Each scene shows the same named points in several views. A view is turned or mirrored, and shifted as a whole, has a little noise and may leave points out.
(in the rows, 128 means zero)

Scene 1
View 1
kavo: [ 77 112 140 120 142 151 117 165 182 125 109 105  77  90 155 149 148 117
 148 120 145 152 113 153 111  78 174 128 109 111 130]
Pebog: [ 67 121 161 103 139 186 153 144 185 158 102 145  52 192 199 189 137 118
  87 130 182 153  71 159 104  99 105 110 124 134 154]
bebet: [ 69 124 159 103 133 178 146 139 191 153 104 152  62 186 200 186 135 118
  99 129 180 151  83 154 104  95 107 107 124 137 141]
fugiv: [ 78 127 144 116 142 151 153 144 182 125 120 128  84 136 165 147 130 131
 124 122 159 160 102 153 116  86 119 131 123 129 132]
larip: [ 86 116 136 133 164 134 158 163 163 104 126  89  87  81 125 116 136 138
 139 119 137 164 104 160 128  80 149 156 119 106 147]
vetu: [ 86 123 118 127 125 114  96 153 193  96 126 109 125  42 138 116 134 131
 198 110 126 153 160 135 117  63 185 133 107 123  84]
pefov: [ 80 117 132 122 137 140 112 159 184 116 115 109  93  79 151 139 142 122
 161 118 140 153 126 147 112  73 175 129 109 115 116]
pefak: [ 77 124 135 112 123 144 107 146 197 124 114 132  98 104 169 151 137 122
 157 118 149 150 130 140 108  76 157 115 111 131 103]
Lezuk: [ 80 125 153 121 164 158 195 145 163 127 123 119  69 162 157 142 126 141
  89 128 166 166  71 168 125  96  85 147 134 122 166]
vufef: [ 91 130 133 134 161 118 178 146 163  93 142 100 109  91 123  99 118 153
 140 116 136 170 112 158 136  79 112 163 129 117 132]
Tidod: [ 85 115 135 134 161 130 153 163 164 102 127  88  88  76 125 115 136 136
 145 118 134 163 109 159 127  79 154 156 117 104 141]
Ribo: [ 88 131 116 122 117 109  93 144 199  97 131 123 135  48 146 116 129 132
 202 109 126 152 169 131 117  62 174 126 109 132  70]
gev: [ 75 121 143 115 138 153 132 150 185 130 113 124  81 124 167 154 139 124
 132 121 156 153 105 151 111  83 140 124 115 124 130]
Tebi: [ 79 120 136 121 143 139 132 153 181 117 120 112  92  97 151 136 137 127
 147 119 144 156 115 151 117  78 151 133 116 118 124]
Marok: [ 84 146 132 117 128 122 162 120 189 104 140 147 128 129 160 122 108 151
 142 117 151 165 131 142 128  80  85 134 132 150  97]
tapum: [ 72 115 157 114 155 175 158 156 172 143 106 118  52 159 173 170 143 121
  97 128 169 156  70 165 111  95 124 128 122 115 166]
fus: [ 75 141 154 107 136 158 183 121 186 137 124 160  89 198 187 158 114 141
  91 126 178 163  87 154 119  98  57 123 137 151 133]
zer: [ 74 121 150 113 145 165 153 149 180 136 113 128  70 149 172 161 136 124
 111 127 164 155  88 157 113  90 121 126 122 125 144]
View 2
kavo: [169 123 117 177  70 108 178 129 149 147 154 122 122 163 145 138 112 111
 162 142 140 132 110  82 151 130 164 145 109 124 116]
Pebog: [173 117 169 186 110  84 196 128 178 127 113  71  53 134 180 181 103 106
 187 132 167 163  49  76 137 129 114 102 136 159  95]
zer: [177 130 155 180  98  92 181 135 171 129 122 101  85 138 158 164 104 102
 176 125 140 149  80  84 148 133 125 109 122 135 108]
larip: [172 158 126 162  71 102 159 149 162 132 142 153 144 153 125 145 104 109
 158 115 104 134 130  92 167 136 148 117 105 107 137]
pefak: [190 101 125 201  78 118 183 116 149 157 144 106 104 152 144 125 119  84
 168 140 132 113 102  90 141 132 157 153 102 113  96]
pefov: [179 117 111 184  67 116 174 127 146 153 154 127 128 162 137 126 116 100
 161 139 128 120 121  86 148 131 167 153 102 112 113]
fus: [204 128 190 199 123  88 181 135 193 121  88  81  50 106 155 172 105  67
 187 102 121 142  58  97 141 138  85  82 123 124  96]
fugiv: [186 128 149 186  93 101 176 133 171 134 123 109  95 135 146 152 109  89
 173 120 126 136  92  91 149 135 128 114 113 119 108]
gev: [181 120 136 187  84 106 178 128 161 142 135 110 102 147 148 144 111  94
 171 131 131 131  96  88 146 132 143 130 111 120 108]
Tebi: [179 127 125 183  74 110 171 133 156 143 143 126 120 151 136 137 111  97
 164 128 120 125 113  91 153 133 151 133 106 111 116]
bebet: [182 113 169 191 110  88 196 125 175 132 111  70  54 132 175 174 106  94
 187 131 160 156  52  80 135 130 114 105 131 152  91]
vetu: [195 106  93 200  54 137 165 119 134 168 166 143 147 164 114  96 125  78
 153 136 101  87 147 100 149 137 184 177  82  80 111]
Lezuk: [178 162 172 167 106  80 167 153 190 111 103 115  90 122 148 181  95 100
 177 101 120 159  82  90 159 138  99  74 126 127 125]
tapum: [162 141 158 168  97  84 182 141 173 121 122 100  85 143 167 180  99 119
 177 127 153 167  72  77 151 130 122  98 132 150 115]
Tidod: [172 154 121 166  68 106 158 147 158 135 144 153 147 152 124 139 106 106
 157 116 105 131 132  93 166 136 151 122 103 103 136]
Marok: [220 121 157 211  99 114 167 129 175 142 110 113  91 117 121 130 115  47
 172 101  88 101 104 109 144 142 115 116  95  84  99]
View 3
vetu: [111 189 148 108  95 166  89 160  89 156 133 124 197 154 127 183 144 118
 140 110  74  82 115 154 190  88 116 164 121 187 116]
fus: [ 59 121 164 117 151 147  89 133  93 138 105 168 139  84  70 116 182 118
  98 169 171 112 113 100 118 181 213 143  64 102 188]
pefov: [ 83 171 151  98 101 141 101 138  91 131 143 141 192 141 101 183 135 123
 127 119 109  92 121 138 157 112 138 148 103 161 121]
vufef: [ 64 155 138 136 103 151  84 165  73 166 111 135 173 124 138 175 152  95
  92 110 110  96  83 178 154 157 149 137  77 147 162]
Tebi: [ 74 161 151 106 105 139 100 138  88 135 136 144 183 130 102 176 140 118
 117 123 118  95 115 138 149 128 150 143  93 150 136]
larip: [ 50 156 141 118  91 128 100 143  75 139 137 141 189 132 123 195 128 105
  96 104 117  96  96 171 141 146 142 127  80 147 144]
gev: [ 70 153 157  98 116 135 103 128  93 125 136 156 177 122  82 162 147 126
 118 136 137 100 125 118 137 133 165 143  91 138 140]
tapum: [ 37 132 158  95 117 109 113 110  91 105 145 166 173 108  66 164 137 125
  99 140 168 108 123 114 105 162 186 124  69 111 151]
Lezuk: [ 30 124 150 120 122 121 101 129  82 129 122 164 158  98  90 157 151 107
  80 137 165 110 100 136 107 188 192 121  56 103 177]
Marok: [ 91 150 154 130 135 174  76 164  87 168  95 145 152 108 110 131 183 109
 112 147 120  97 103 133 161 147 174 160  86 141 174]
bebet: [ 60 130 170  90 138 127 106 108 101 107 136 172 158  97  47 133 160 135
 115 166 175 111 138  82 112 155 204 142  80 108 156]
Tidod: [ 55 161 140 119  91 130  99 146  77 143 136 139 190 136 124 195 130 105
  99 103 111  93  96 170 145 141 137 129  83 149 141]
Ribo: [123 189 152 111 103 179  83 164  92 164 124 126 188 149 125 169 155 120
 147 120  72  81 117 145 196  84 122 174 124 188 122]
fugiv: [ 60 143 155 108 121 134  99 131  89 130 130 156 167 113  87 158 151 117
 105 138 144 104 114 125 130 153 176 138  79 127 155]
kavo: [ 72 164 153  93 100 130 108 125  91 120 151 148 193 137  93 184 129 126
 123 120 122  95 125 132 145 118 145 141  99 152 121]
View 4
zer: [138 167 166  99 146 121 101 146  84 113 146 134 114 136 126 110  80 123
  87 124  90 127 101 152 143 128 128 144 146 139 153]
Pebog: [163 184 181 103 167 138  92 147  91 132 142 132  97 139 114 118  37 131
  95 145  83 122 118 173 161 136 132 150 166 129 151]
vufef: [103 151 147  85  96  91 121 148  67  83 160 125 151 128 140  96 157 116
  67  77  94 137  51 118  99 108 115 134 114 172 155]
pefov: [ 87 131 127 100 131 105 120 134  93  91 121 155 139 139 164 129 125 120
  89 104 111 134 118  97 129 108 108 120 130 141 133]
fugiv: [128 169 161  94 133 119 110 147  82 108 143 131 127 136 130 112  95 125
  83 112  90 131  92 137 134 119 117 140 144 151 146]
pefak: [101 156 137  95 134 123 123 141  95 105 111 146 141 139 152 138 102 133
  94 111 101 136 123  97 135 106  93 121 152 146 121]
Ribo: [ 61 144 113  86 104 109 145 139  92  87  96 150 177 138 174 147 155 133
  88  81 108 148 109  48 112  87  67 101 139 166 104]
tapum: [146 156 169 106 162 119  91 142  89 115 152 141  95 138 129 107  65 118
  89 135  94 119 112 169 151 135 147 149 141 126 164]
vetu: [ 57 129 110  92 108 101 140 135  92  81 104 156 169 138 179 139 159 125
  87  83 113 142 111  55 113  91  81 105 128 157 113]
kavo: [ 97 129 134 105 140 104 112 134  96  95 128 158 126 141 160 125 112 116
  91 113 110 130 122 111 136 116 120 125 128 131 141]
Marok: [122 197 162  73 102 124 130 156  71 110 137 109 161 131 120 116 119 139
  75  89  77 143  60 111 114 103  83 135 156 185 127]
gev: [117 156 151  99 140 118 111 143  90 107 132 140 126 137 141 123  94 126
  89 117  98 129 111 127 138 118 116 134 145 141 140]
Lezuk: [155 174 181  92 134 109  95 151  70 108 176 118 109 130 111  86  89 117
  73 114  83 122  64 177 130 134 145 157 133 151 173]
bebet: [159 190 179  97 161 141  99 149  89 133 136 128 104 138 113 121  41 135
  94 139  81 124 114 165 159 132 123 151 171 136 143]
Tebi: [ 97 137 137 100 127 102 117 138  87  93 136 148 134 136 155 117 124 118
  84 102 105 132 103 110 126 112 116 127 128 144 143]
Tidod: [ 93 124 137 100 116  85 112 139  79  79 155 146 136 135 156 101 148 106
  75  90 106 130  82 118 113 113 129 129 105 148 159]
fus: [171 217 194  81 134 141 105 161  73 133 155 102 122 132  92 105  60 140
  79 121  66 131  68 169 139 126 113 158 170 165 147]
View 5
pefov: [ 98 143 127  71 138 129 139 150 113 164 128 139 139 104 124 127 124 116
 108 146  98 163  89 134 128 130 135  92 129 111 124]
vufef: [142 145 151  66 106 145 135 127 122 149 173 147 117 138 113 138 144 124
 107 136  87 118 126 121 117 102 135  81 183 134 156]
pefak: [ 97 155 121  76 149 120 146 149  95 191 136 142 127  89 129 128 120 121
 118 145 112 148  84 127 120 116 138  81 104 100 136]
Marok: [132 163 141  75 130 126 147 121  86 199 191 151  99 113 125 136 138 132
 122 135 115  89 113 110 105  74 137  61 135 111 174]
gev: [133 171 108  74 140 129 151 150 114 182 126 131 123  84 122 129 119 120
 130 125 109 140 101 126 106 119 151  91 115 115 147]
vetu: [ 55 112 161  67 138 123 126 140  91 166 156 158 144 133 132 129 134 119
  87 177  93 164  77 136 147 120 113  76 138  99 112]
kavo: [112 154 115  71 139 132 144 157 123 163 112 132 137  93 121 126 119 115
 116 138  99 166  91 135 121 139 142  99 126 116 126]
Pebog: [179 214  68  83 151 129 171 159 122 207 104 113 104  39 117 127 107 121
 159  90 127 122 108 117  77 116 177  96  85 117 171]
Ribo: [ 49 114 162  70 142 117 127 134  78 178 168 163 139 132 135 130 135 121
  90 180 100 152  71 130 146 109 110  66 127  92 118]
fus: [191 210  94  81 135 131 167 135 105 214 158 128  83  68 116 133 123 130
 155  93 130  75 128 104  73  78 169  76 109 120 198]
larip: [140 148 135  66 112 148 138 143 137 139 135 135 129 121 111 134 134 119
 110 132  85 148 119 129 119 130 140  99 175 137 138]
Lezuk: [202 197  99  74 115 149 158 140 140 169 136 120  99  84 106 135 127 124
 144  91 105 105 140 113  81 108 168  97 150 144 182]
zer: [163 189  94  79 135 135 158 150 124 183 121 122 112  71 116 129 118 119
 139 108 112 128 113 121  92 118 163  95 118 123 161]
fugiv: [149 176 110  75 134 133 152 145 114 183 139 132 112  88 118 131 124 122
 131 119 110 123 111 120 100 110 153  87 124 120 160]
bebet: [170 210  73  84 152 125 169 156 113 211 115 117 102  45 118 127 108 123
 157  96 129 116 104 115  79 109 172  91  83 112 174]
Tidod: [131 143 137  65 114 147 135 141 135 139 137 138 131 124 113 134 135 116
 106 135  83 150 115 130 123 130 138  97 173 134 134]

Which points are out of place in each view (at most two, in the order of its rows)? Write - if all are in place.
view 1 => Pebog, vufef
view 2 => gev
view 3 => fugiv
view 4 => tapum, Tebi
view 5 => -

Scene 2
View 1
tapiv: [108  92 107 164 143 136 116 168 181 107  98 136 128  98 166 123  97 135
  74  98 167 151 136 135 117 139 111 157 122 102 151]
zuf: [136 113 117 148 130 167 131 110 192 114  96 117 125 114 155 134 103 128
 110 110 158 156 131 107  95 134 113 106 118 105 144]
fav: [136 116 119 148 137 165 132 116 188 116  89 118 128 112 153 135 106 127
 114 113 154 156 134 109  96 137 111 108 120 102 143]
lati: [164 140 130 132 141 182 147  88 184 131  76 103 133 116 143 144 117 124
 150 122 144 157 136  95  82 141 109  79 120  97 137]
Mon: [173 155 136 125 167 171 152 116 164 148  56 105 149  99 138 146 127 125
 168 126 140 151 148 108  83 154 105  95 125  82 133]
buzo: [135 116 118 147 151 152 133 140 176 122  83 123 134 102 153 133 109 131
 114 110 155 151 140 120 102 144 109 125 124  95 144]
gomu: [ 97  81 100 165 156 125 117 184 178 106  96 145 127  98 163 121  95 135
  67 100 166 149 140 142 124 141 109 164 126  97 155]
Lud: [127 104 112 143 171 141 139 152 173 122  74 131 134 110 147 133 107 130
 113 119 149 151 148 121 109 145 108 122 128  84 150]
rusa: [161 138 128 127 183 157 155 130 162 144  53 115 146 108 137 143 123 126
 159 131 137 152 154 110  94 155 104  99 130  76 142]
kipe: [145 122 122 148 111 183 131  84 201 111 102 107 121 116 156 137 104 125
 116 109 156 158 123  95  86 131 115  92 114 115 139]
febar: [129 117 117 158 120 164 116 131 189 114 102 119 130  95 165 130 103 132
  94  94 167 152 125 123  98 138 112 137 116 114 140]
Lep: [154 132 126 139 134 177 138  98 188 123  84 108 132 111 149 142 112 126
 135 114 150 156 133 102  86 140 111  94 119 101 139]
Ger: [146 132 124 141 167 150 137 154 163 137  67 121 146  92 149 136 117 131
 131 113 150 148 147 128 102 153 104 132 126  86 142]
Bobo: [127 106 113 154 132 160 128 123 192 111  98 122 124 111 156 132 100 130
 100 106 159 155 132 113 101 134 113 119 119 105 146]
View 2
Bobo: [112 103 140 132 165 121 129 142 110 127 113  84 119 155 107 147 112  78
 141 131  97 167 120  96 121 129 126 112 105  96  83]
rusa: [109  92 155 165 204 114 101 105 150 131  99 108 179 134 138 129 103  87
  97 119 127 171 128  95 104 119 133 107  98 103 122]
lati: [111  91 161 144 194 117 107 110 123 114 102  96 174 148 114 155 125  60
  93 102 119 174 147  96 116 126  92  90 123  87 117]
zuf: [113 101 146 132 169 120 124 137 108 121 113  85 128 154 105 153 116  71
 131 125 100 170 127  95 121 129 116 106 111  92  89]
Mon: [115  87 160 163 202 115 100  98 147 127  94 109 194 139 128 133 115  80
  92 109 131 168 139  98 105 117 109  97 118  96 123]
fav: [113 101 145 136 175 119 122 135 114 124 110  89 133 152 110 149 114  74
 128 125 103 168 126  96 119 128 119 107 108  94  94]
gomu: [114 112 122 140 154 123 139 157 127 149 121  87  92 144 125 123  88 113
 175 160  89 161  86  92 115 125 179 140  75 114  69]
kipe: [114  98 151 124 167 121 126 136  95 113 110  81 133 162  95 164 129  57
 123 114  99 170 141  98 125 133  90  94 126  83  90]
Lud: [107 105 138 149 183 117 119 134 134 136 115  96 128 139 133 133  93  94
 132 140 107 170 107  91 113 125 159 123  80 110  98]
buzo: [114 100 142 146 174 120 123 132 130 135 107  94 137 146 120 133 105  90
 134 132 106 166 116  96 113 123 136 116 101 102  91]
Ger: [117  94 144 160 182 118 116 118 147 142 101 103 159 138 129 117 104 101
 128 131 116 161 115  98 104 116 143 118 103 105 100]
febar: [123  99 137 133 151 125 137 144 114 136 107  84 123 156 101 134 118  89
 158 134  95 158 117 101 117 122 122 114 118  93  70]
View 3
febar: [125 148 112 147 139 125 118 184 138 129 101 117 122 111 105 105 124 147
 101 150 137 123 139 116 117 142 155 119 148 134 164]
fav: [130 155 126 168 137 112 114 213 116 143 117 106 111 114 107 106 126 150
 100 147 155 123 141  92 126 143 148 114 161 154 155]
zuf: [130 148 126 163 135 114 112 210 115 146 107 108 115 111  99 101 124 156
 103 148 151 120 141  98 122 149 143 116 157 150 153]
Lud: [128 177 124 173 146 110 129 210 125 123 142 100  99 130 134 121 131 131
  95 140 153 134 139  87 136 132 167 114 160 157 162]
Lep: [137 152 112 181 131 118  94 217 112 154 110 113 117  99  94  95 129 157
 102 154 162 111 141  77 129 138 135 113 176 160 154]
kipe: [134 134 126 164 127 115  99 213 109 163  91 114 122  98  81  90 121 169
 106 154 155 111 144  96 119 153 128 116 163 151 149]
Bobo: [126 151 128 155 137 113 122 202 122 138 110 107 114 118 106 108 123 150
 100 145 145 125 140 107 121 148 153 117 150 144 156]
buzo: [131 167 115 169 142 118 117 201 129 128 127 109 111 117 121 112 131 136
  97 146 150 127 138  93 129 133 159 115 161 149 163]
gomu: [114 174 131 135 151 112 158 178 147 100 132 102 103 146 144 132 125 124
  93 133 126 149 135 128 120 141 187 120 125 131 170]
Ger: [134 182  97 183 145 125 111 200 136 119 142 112 109 113 131 114 139 126
  94 148 154 125 136  77 139 117 164 113 175 156 171]
lati: [143 154 112 197 129 116  85 230 105 162 115 110 116  94  92  92 133 158
 104 156 172 107 143  62 136 134 128 110 190 170 150]
Mon: [148 179  84 215 137 127  79 223 121 143 142 113 112  91 116  99 145 135
  97 156 176 108 137  42 150 107 141 108 206 175 165]
rusa: [142 186 100 206 143 118  99 224 119 134 152 106 103 110 127 109 141 129
  96 148 173 119 137  50 150 114 154 108 193 175 164]
tapiv: [117 164 125 137 147 116 145 178 144 107 122 109 109 137 132 124 123 131
  95 139 129 140 136 126 120 143 178 121 132 131 167]
View 4
Ger: [ 83 133 127 179 136 112 148 126 140 139 131 137 113 161 132 120 154 145
 127 100 154  84 126 156 118 115 140  97 121 128  82]
fav: [ 84 118 129 166 141 133 139 144 137 140 145 126 153 182 108 124 126 150
 121 108 154  97 132 151 103 116 148  95 104  96 100]
zuf: [ 86 116 131 162 142 137 136 147 135 142 145 125 163 184 104 123 122 150
 121 111 153  99 132 148 101 119 148  95 101  92 104]
Mon: [ 50 126 109 202 145 117 162 148 144 153 156 142  93 177 113 127 157 155
 102  90 152  89 138 176 117  96 114  79 107 103  60]
Lep: [ 69 117 120 176 146 136 142 159 139 150 156 131 144 186 100 125 130 155
 108 106 150 100 136 162 106 111 132  83  97  87  87]
febar: [104 128 142 147 137 132 120 152 134 141 131 131 171 165 114 114 130 152
 130 120 149 102 124 139 110 140 154  95 105 113 104]
buzo: [ 89 125 132 167 136 122 141 130 137 138 133 128 139 171 122 120 137 146
 130 106 154  91 127 148 110 118 149 100 114 115  98]
tapiv: [121 129 150 142 129 122 124 120 133 128 115 124 167 161 132 114 130 141
 148 117 155  91 118 130 110 138 171 113 120 129 121]
lati: [ 54 114 112 188 149 138 152 161 141 152 164 133 129 192  95 130 133 157
  99 100 150 100 141 170 104 100 124  78  94  79  78]
gomu: [128 130 153 141 125 113 128  99 131 120 104 118 162 157 144 115 131 133
 160 114 158  82 115 125 108 134 183 126 132 140 130]
kipe: [ 78 112 128 162 148 149 131 169 136 149 158 126 173 193  88 124 116 157
 110 115 149 108 136 153  98 119 140  83  88  76 100]
Bobo: [ 96 118 137 156 140 134 133 140 134 136 137 122 165 178 110 121 123 148
 130 113 154  97 129 143 102 122 156 101 106 101 111]
rusa: [ 60 126 113 200 141 111 166 126 142 143 144 135  92 175 123 128 155 147
 115  88 156  82 136 169 115  92 128  92 119 112  74]
Lud: [ 88 122 130 175 134 115 152 110 137 130 129 123 129 174 130 126 137 140
 136  98 160  81 127 150 106 107 156 111 123 118 106]
View 5
lati: [111 109 165 155 176  94  80  98 125 140 109 121 151 153 153 110  54 127
 101 139 148 125 180 163 131 138 170  91 111 144 120]
fav: [122 112 147 149 154 104  91  97 129 133 117 143 138 140 131 131  71 136
 114 143 144 134 155 128 132 139 148 113 111 144 102]
Lep: [118 111 153 152 168  99  85  96 128 135 111 131 145 147 147 118  66 129
 107 141 142 125 170 147 130 142 159  98 109 149 111]
Ger: [113 116 139 139 124 104  90 101 130 138 110 122 167 137 109 130  75 143
 120 140 136 139 167 124 121  94 151 119 100 156 143]
Mon: [101 110 160 147 153  94  77 101 127 145 102 100 175 152 136 108  53 131
 106 136 142 126 191 165 124 100 175  95 101 153 155]
tapiv: [132 120 121 138 113 117 105  97 137 126 124 164 133 121  92 156  97 152
 132 148 137 148 127  80 125 120 122 144 108 148  98]
gomu: [130 120 119 134 100 117 107  98 135 130 128 165 134 118  80 162  95 158
 137 148 145 159 119  69 127 107 119 153 108 143 100]
buzo: [118 115 140 142 132 106  93  98 132 135 116 135 152 135 114 133  77 142
 119 142 141 139 156 119 126 113 146 121 105 149 125]
Bobo: [126 115 140 147 148 106  95  96 132 130 121 154 131 136 124 137  80 139
 117 144 144 137 145 115 132 143 140 120 111 144  94]
zuf: [125 113 145 150 159 103  92  97 131 132 118 149 133 139 135 130  75 136
 113 143 144 133 153 126 132 147 147 112 113 145  95]
kipe: [127 112 152 157 180 100  91  94 130 129 117 150 126 144 155 121  73 128
 107 142 139 123 161 140 134 171 151  99 115 147  85]
febar: [134 119 125 146 144 109 103  93 137 124 118 156 132 130 124 137  97 138
 123 147 124 126 149 107 125 147 132 121 104 159  99]
View 6
gomu: [176 113  70 113  72 161  92  98 119 106 113 105 191 118  80 129 157 138
 124 124 160  84 168 108 144 137 158 180 108 100 134]
febar: [132 134  96 124  87 142 133 106 110 128 121  87 179 117  85 138 113 151
 133 109 167 100 170 104 125 117 110 174 119 134 154]
fav: [112 136  97 133  98 135 120 110  94 141 138  92 177 119  82 138 112 136
 120 105 185  96 163 116 132 105  98 160 105 154 147]
Mon: [ 93 148 107 117 107 143  89  74  78 159 156 105 181 153  75 126  89 118
 123 112 192  95 152 140 119  76  64 116  92 193 176]
Lud: [134 127  83 119  90 150  82  94  93 134 142 107 185 131  77 128 135 120
 116 115 184  85 159 127 141 107 117 148  92 146 143]
zuf: [110 136  98 136  97 132 129 118  94 140 137  89 175 113  83 142 111 140
 119 102 186  97 164 112 133 107  97 164 107 153 144]
tapiv: [161 120  78 117  76 154 106 102 115 113 117  99 187 117  82 132 143 142
 127 118 164  89 168 108 139 131 141 178 110 112 139]
kipe: [ 92 143 108 144 104 121 149 127  91 148 140  78 169 108  86 148  96 146
 122  93 188 104 166 109 130 103  83 169 111 162 146]
lati: [ 81 148 110 136 110 127 119 104  79 160 155  92 173 129  80 139  89 128
 117  98 197  99 157 126 125  83  65 139  98 188 160]
rusa: [109 141  97 114 100 148  73  75  79 150 156 112 185 151  74 123 108 111
 118 115 192  88 151 140 129  84  83 119  85 180 165]
buzo: [128 133  92 120  90 145 102  95  97 134 134  99 183 129  80 130 119 132
 124 113 178  92 162 120 132 107 107 153 103 147 152]
Lep: [ 96 144 105 134 104 131 125 107  87 151 144  90 175 123  82 140  95 136
 123 102 190  99 161 119 126  94  78 149 104 171 157]
Bobo: [123 131  93 133  93 136 124 114  99 134 132  91 178 112  83 141 120 140
 120 106 180  95 165 109 136 113 110 169 108 142 141]

Which points are out of place in each view (at most two, in the order of its rows)? Write - if all are in place.
view 1 => rusa
view 2 => lati, Lud
view 3 => fav, Mon
view 4 => tapiv
view 5 => buzo
view 6 => gomu
